Each row is a point on a tangle of strands that fork, close into loops and nearly touch. The rows are in no order.
Two points are linked if the straight distance between their rows is under 79.2. Some points are linked to none.
J173: [ 56,  13,  28, -19, -27,  -8, -28, -10,  -4, -15,  -6,  12, -12,   4,   4,
  -1, -31,  17,   3, -11]
J360: [ 46, -24,  -6,  -6,   3,  66,   9,  19,  -4, -18,  -4,  28, -28,   0,   7,
  -9,  -7, -10, -34,   4]
J375: [-37,  -5, -36,  22, -11,  40, -13,  16,   9,  22, -25,   3,  -2,  41,  16,
   4,  -3,  20, -18, -21]
J747: [-22,  11, -20,  44, -21,  23, -37, -14,  12,  48,  -7, -33,   0,  12,  27,
  17, -19,  31,   0, -54]
J693: [-14, -18, -26,  15,  14,  67,   7,  36,  -3,  14, -29,  25, -11,  68,   0,
   6,   1,  20, -22, -20]
J714: [ 19,  31,  27, -12, -17, -58, -38, -26, -23,   3,  -9, -28,  -4, -33,   6,
  -4, -18,  -3,  30, -12]
J566: [ 29,  35, -17,  31,   8,   5,  19,   1,   1,  36,  53,   3,   9, -31,  15,
 -15, -18,  -1, -31, -12]
J284: [-14,   5,  36, -12,  24, -60,  -6, -34,  12, -19, -27, -28,  -9, -14,   1,
   3,   7, -20,  30,  29]
J317: [ -3, -18,  30,  15,  12,  19,  14,   7,  52, -41,  -1,  -9,  10,  17, -12,
 -36, -15,   0, -35,  35]
J634: [ 20,  11,  -1,  25,  15, -18,  10,   8, -51,  47,  16,  17, -20, -14, -26,
   6, -26,   7,  -4, -40]
J472: [ -9,  17, -45, -13, -16,  40, -14,   1,  -4,   8,   4,  14,  12,  29,  58,
  35,  10,   2,   9,   0]
J606: [ -5, -33,  -8,  -8,  24, -38, -19, -15, -29,  21, -16,  29, -24, -30, -38,
   6,   1,  -6,  22,  -2]
J609: [-33, -11, -11, -22, -18,  33,  14,  35, -11, -38,  16,   0,  15,  32,  25,
   8,  30, -11,   0,  13]
J557: [ 31,  28,  40,  -2, -27, -25, -27,  -3,  -8,  -6,  10, -13,  13,  -9,  17,
  -9, -21,  10,   0,   1]
J434: [ -8, -27,  21,   2,  35, -59,  -5, -28,  16,  -8, -26, -16, -25, -26, -25,
  -9,   4, -19,  25,  -1]
J179: [ 51, -22,   2, -33, -11,  45, -13,  10, -12, -16, -18,  59, -28,   2, -16,
  -5, -28,   3, -16,   8]
J228: [  7,  13,   0, -38,  -9, -14,   4, -11, -13, -41,  15,   1,   0, -17,  15,
  13,  12, -26,   7,  43]
J518: [ -3,  33, -10,   8, -21,  11,  -7, -14, -22,  44,  29,  -5,  25,  -7,  31,
  31,  -4,  -2,   3, -10]
J987: [-15,  -6,  25,  -5,  -8,  -2,   7, -20,  15, -13,  34,  34,  29, -29, -24,
 -20, -20,  16, -36,  10]
J941: [-40, -34,  43,  -8,   3, -13, -16,  -7, -10,  15,  -1,   0,   1,   1, -51,
  19,  23,   4,  25, -35]
J38: [ 51,  18, -18,   2,   6, -19,  22,  10,   1, -11,  13, -16, -28, -17,   9,
 -18, -15, -17,   4,   2]
J63: [-39, -40,  34, -15,  22, -25, -16,   5, -43,  12, -13,  31, -21,   1, -63,
   2,  -4,   4,  23, -43]
J897: [-52,   3,  39,   6,   7, -16,   0,  -5, -29,  49,  37, -19,  19,  -6, -31,
  34,  21, -18,  29, -54]
J903: [-25, -41,  31,  -6,  23, -48,  -2, -37,  27, -39, -33,  10, -18, -14, -41,
 -25,  12, -24,  39,  11]
J699: [-29, -44,  30,  -7,   5, -21,   7, -32,  16, -12, -11,  29,  11,   2, -45,
  -4,   3,  11,   0,  17]
J589: [ 10,  -8,  -6,  19,  20, -51,  -1,   9, -49,  38,  12, -26, -23, -41, -33,
   6, -13,  -7,  19, -51]
J445: [-35, -33,  28, -15,   9, -38,  13, -23,  21, -59, -27,  27,  -3,   6, -35,
 -31,  -4,  -6,  21,  33]
J905: [-62,  -4,  64, -11,  -6,  -7, -21,  -2, -26,  17,  22, -21,  20,   5, -45,
  26,  14, -10,  13, -47]
J344: [ 50,  -7, -27,   1,  -7,  70,  -1,   7, -24,  15,  23,  33, -18,   2,  33,
   6,   5,  -9, -22, -12]
J398: [ 57,  18,   6,  -7,  -3,  24,  21,   5,   9, -19,  20, -17, -11, -26,  27,
 -20, -13, -19, -29,  -7]
J541: [-28, -15,  16,   5,  -6,  -8,  15,  34,  16, -39,  -2, -26,   7,  41,  -8,
 -12,  26,   5,  27,  12]
J934: [  8,  37, -12, -32,  -4,  15, -27,   0,  15, -38, -29, -24,  -5,  19,  38,
   8,  23,   1,  11,  35]
J18: [ 21, -10, -16,  -4,  -1,  36,  27,  38,  -8, -14,   8,   4,  -9,   7,  -5,
   2,   6,  -9, -15,   8]
J586: [ -3,  15,  10, -11, -30,  11, -33,  -3,  19,  11,   9, -20,  25,  -3,  22,
  -5, -12,   0, -19,   8]
J474: [-25,   5,   3,   4,  -2, -50,  17, -22,   1,   7,  39, -23,  27, -16,  18,
  17,  22, -25,  28,  15]
J492: [ 17,  -3, -13,   9,   5, -28,  37,  46, -21, -38,   2, -13, -24,   6, -28,
 -22,  -9,   3,  16, -13]
J933: [ 37,   6,  11, -20, -15,   8, -35,   0,   8,  19, -35,  19,  -9,  14,  -5,
   3,  -8,  22,  -5,  19]
J211: [  9, -28, -10, -13,  20,   5,  24, -25,  11, -36,   5,  66,  -9, -24, -36,
 -45, -16,  -6, -20,  20]
J484: [ -7,  28, -25,   8, -34,  29, -42, -11,  -3,  39,  -3,  -8,  15,  23,  56,
  35, -17,  34,  10, -41]
J303: [-32,  -1,  11,   3,  33, -26,   7,   2, -49,  38,  19,  -7,  -9, -19, -45,
  20,  11, -19,  19, -53]
J70: [ 43,  -4,   1, -23,  -4,   7,   2, -29,  -4, -26,  -3,  48, -16, -23, -19,
 -16, -19,  -3, -21,  10]
J702: [ 34,   0,  14, -15,   0, -22, -30, -14,  -3,   6, -58, -14, -15,   5,  -3,
  -5, -11,  24,  31,  15]
J571: [ -3,  -2, -10,   6,  -5,  50,  12,  40, -46,  -1, -16,  26,  -6,  55, -12,
   5, -10,  11, -22, -28]
J766: [ 15,  29, -28,  11,  -1,   1,   6,  -1, -51,  53,  12,  39, -14,  -6,   5,
  33,  -9,  -5,  -5, -25]
J225: [-20, -11,  23,   2,  12, -58,  31,  11,  19, -11,  20, -24,   9, -10, -10,
  -5,  37, -24,  32,  25]
J545: [ 28,  36,   0,  10,  12, -46,  -7, -15,  -4,  19, -21, -53, -19, -27,  20,
  -2,  -5,   1,  33,  -5]
J960: [-36,  -6,   1, -15, -25,  16,  -4,   6,  40,  -5,  18, -13,  22,   4,  25,
 -16,  10,  -7, -39,  27]
J788: [-10,   0,  17,  -8, -13, -31,  -2, -40,  -3,   6,  38,  23,  38, -47,  -2,
   3,  -2,   7, -15,  15]
J451: [ 10,  24, -51,  10,  -4,  14,  -2, -11,  13,   0,  -6, -20,  11,   0,  44,
  30,   8,  -1,  18,   8]
J386: [  1, -17, -12,  -3,  14,  -8,  30,  47,   3, -52,  -4, -22, -10,  27, -13,
 -20,   8,   8,  13,  11]
J94: [ -9,  22, -22, -24, -21,  15,  -6,  19,  -2, -38,  -6, -28,   7,  32,  24,
  12,  29,   1,  30,  14]
J357: [-25, -13, -39,  23,   0,  49, -17,  -8,  47,  11, -29, -11,  -4,  54,  39,
   8,   7,  27,  -6,  -8]
J373: [  1,  16,  -1,  23,  19, -11,  11,  -4,  34,   4, -22, -39,   9,   3,  18,
  -3,   1,   0,   4,  28]
J663: [ 21, -29,  -1,   7,  32, -64, -23, -35,   4,  26, -27,  -1, -23, -52, -31,
  -2,   7, -11,  16,  -6]
J682: [ -5,   1, -33,  19,  15,  -5,  29,  54, -37,   2,   9,  -9, -23,  31, -22,
  -4,  -7,  10,  21, -33]
J656: [  1, -11, -15,  13,  -6,   3,  14,   1,   1,  18,  14,  10,   7,   7,   6,
   3,   2,   2,   5,  16]
J208: [-13, -13, -14, -15,  -9,  31,   8,  -7,  20,   1,  17,  39,  43, -30,  16,
   1,  38,  -6, -57,  32]
J619: [-24, -28,  -2,   9,  30, -32,  -1,  -5, -35,  14,  -1,  35, -26, -18, -68,
  -5, -21,   5,  11, -40]
J537: [ 10,  13, -41,  20,   3,  -8,  18,  -9,  15,  19, -22, -22, -12,  15,   7,
  16,  11,   8,  52,   0]
J425: [ -6,  32, -22,  -1, -38,  19, -40, -20,  -9,  49,  16,  22,  22,   3,  38,
  27,   0,   9, -18, -29]
J729: [ 36,  15, -23,  12,   5, -11,  41,   6, -14,  10,  48, -15,   1, -27,  -5,
 -11, -17,  -1, -18,   3]
J201: [-24,  -5,  40,  -4,  18, -72,  21,  -3,  30, -42, -26, -31,  -9,  -6,   6,
 -11,  30, -28,  40,  24]
J595: [  3, -35,  29,  -3,  -8,  29,   2, -27,  14,  -4,  -1,  54,  16, -14, -32,
 -27, -37,  24, -37,   3]
J954: [ 23,  13, -28,  -6, -20,  57, -23,  -4,   6,  22,  -4,  19,  -5,  11,  33,
  11,   0,   5,  -7,   5]
J223: [ 23, -21,  -5,  -6,  -1,  42,   8, -14,  34, -10,   1,  34,   8, -25,   6,
  -6,  19,   4, -57,  36]
J826: [ 34,  31,   6,  43,   8, -13,  -5, -10,  16,  32, -16, -44, -10, -12,  16,
  -3, -13,  14,   3,  -1]
J246: [ 46,  41,   3,   3,  29, -19, -10,  -9,  13,  -2, -58, -27, -23, -10,  19,
  -1, -11,   9,  32,  21]
J503: [-54, -17,  15,  19, -15,  25, -10,  20,  12,  27,  -9,  -6,  21,  26,   5,
  -4,   8,  18, -13, -25]
J64: [ 19,  21,  19, -36,  -1,  -2,   3,  -4,  10, -68,  -6,  -6,  -1,  -9,   8,
 -12, -19, -16, -13,  32]
J842: [-12,   3, -21, -15, -29,  46, -11,  -7,  14,   5,  29,   9,  24, -11,  38,
   0,  23,  -4, -56,  15]
J230: [-15, -43,  26, -16,   0,  19, -12, -10,  15,  -8, -28,  56,   7,   9, -46,
 -17, -25,  23, -12,  19]
J508: [-11,  20,   1, -20, -17, -34,   3, -18, -14,  -1,  26,  -5,  32, -28,   0,
   6,   6, -20,   4,  33]
J80: [ -4,  -3, -37,  20,  20, -18,  20,   1,  -5,  35,   3,  -3,  -5,  11, -13,
  27,  31,   3,  26,   1]
J413: [-27,  20, -25,  38,  -1,  16,   2,  28, -33,  18,  19, -23,  18,  22,  18,
  13, -11,  11,   6, -48]
J457: [-55, -19,  35,  13, -22,  -2,  -9,  19,  36,  -6,  -1, -27,  20,  40,   5,
 -14,  30,   6,  15, -13]
J341: [ 27, -19,   1,  -3,  14,  49,  13,   1,  49, -22, -12, -12,  -2,   7,   7,
 -22,   6, -12, -44,  46]
J408: [  9,  23,  28,  -4,  19,   0,  20,  21,  37, -53, -23, -26,   3,   2,  15,
 -30, -14,  -9, -28,  33]
J870: [ 24,  32,  -8,  26, -21,  -2,  -8, -12, -10,  56,  54, -15,  10, -25,  33,
   4, -19,  -1, -11, -23]
J215: [-35,   9,  -9,  12,   7,  -6,   4,   1,  43,  -9,  10, -40,  23,   9,  26,
   0,  22, -12,  -5,  36]
J543: [-14, -25,  -6, -36,   3,  34,  22,  44, -22, -51,  12,  19,   0,  20, -12,
   4,  13, -24, -23,  25]
J696: [ 17,  24, -31,  15,   8,  30,  32,  50, -48,  -9,  -4,  14, -18,  29,  -7,
  14,  -4,  13,   7, -36]

A tip is a point with one link. Name the tips that can be reached along the links from each point below, in the order of the rows.
J228 => J766
J954 => J934, J211
J492 => J357
J425 => J747, J398

A piece is two or more points that can be reached from each other along the links. Count, over all rows, the pieces, the separate loops (a circle has one, a figure eight two, a Y none), the forks (points with three links) and the tips (points with one).
pieces => 4
loops => 5
forks => 8
tips => 6

How many points has the smallest loop of links through each point below? Write 0 if it is on no loop.
J586 => 8
J18 => 9
J508 => 13
J545 => 7
J541 => 10
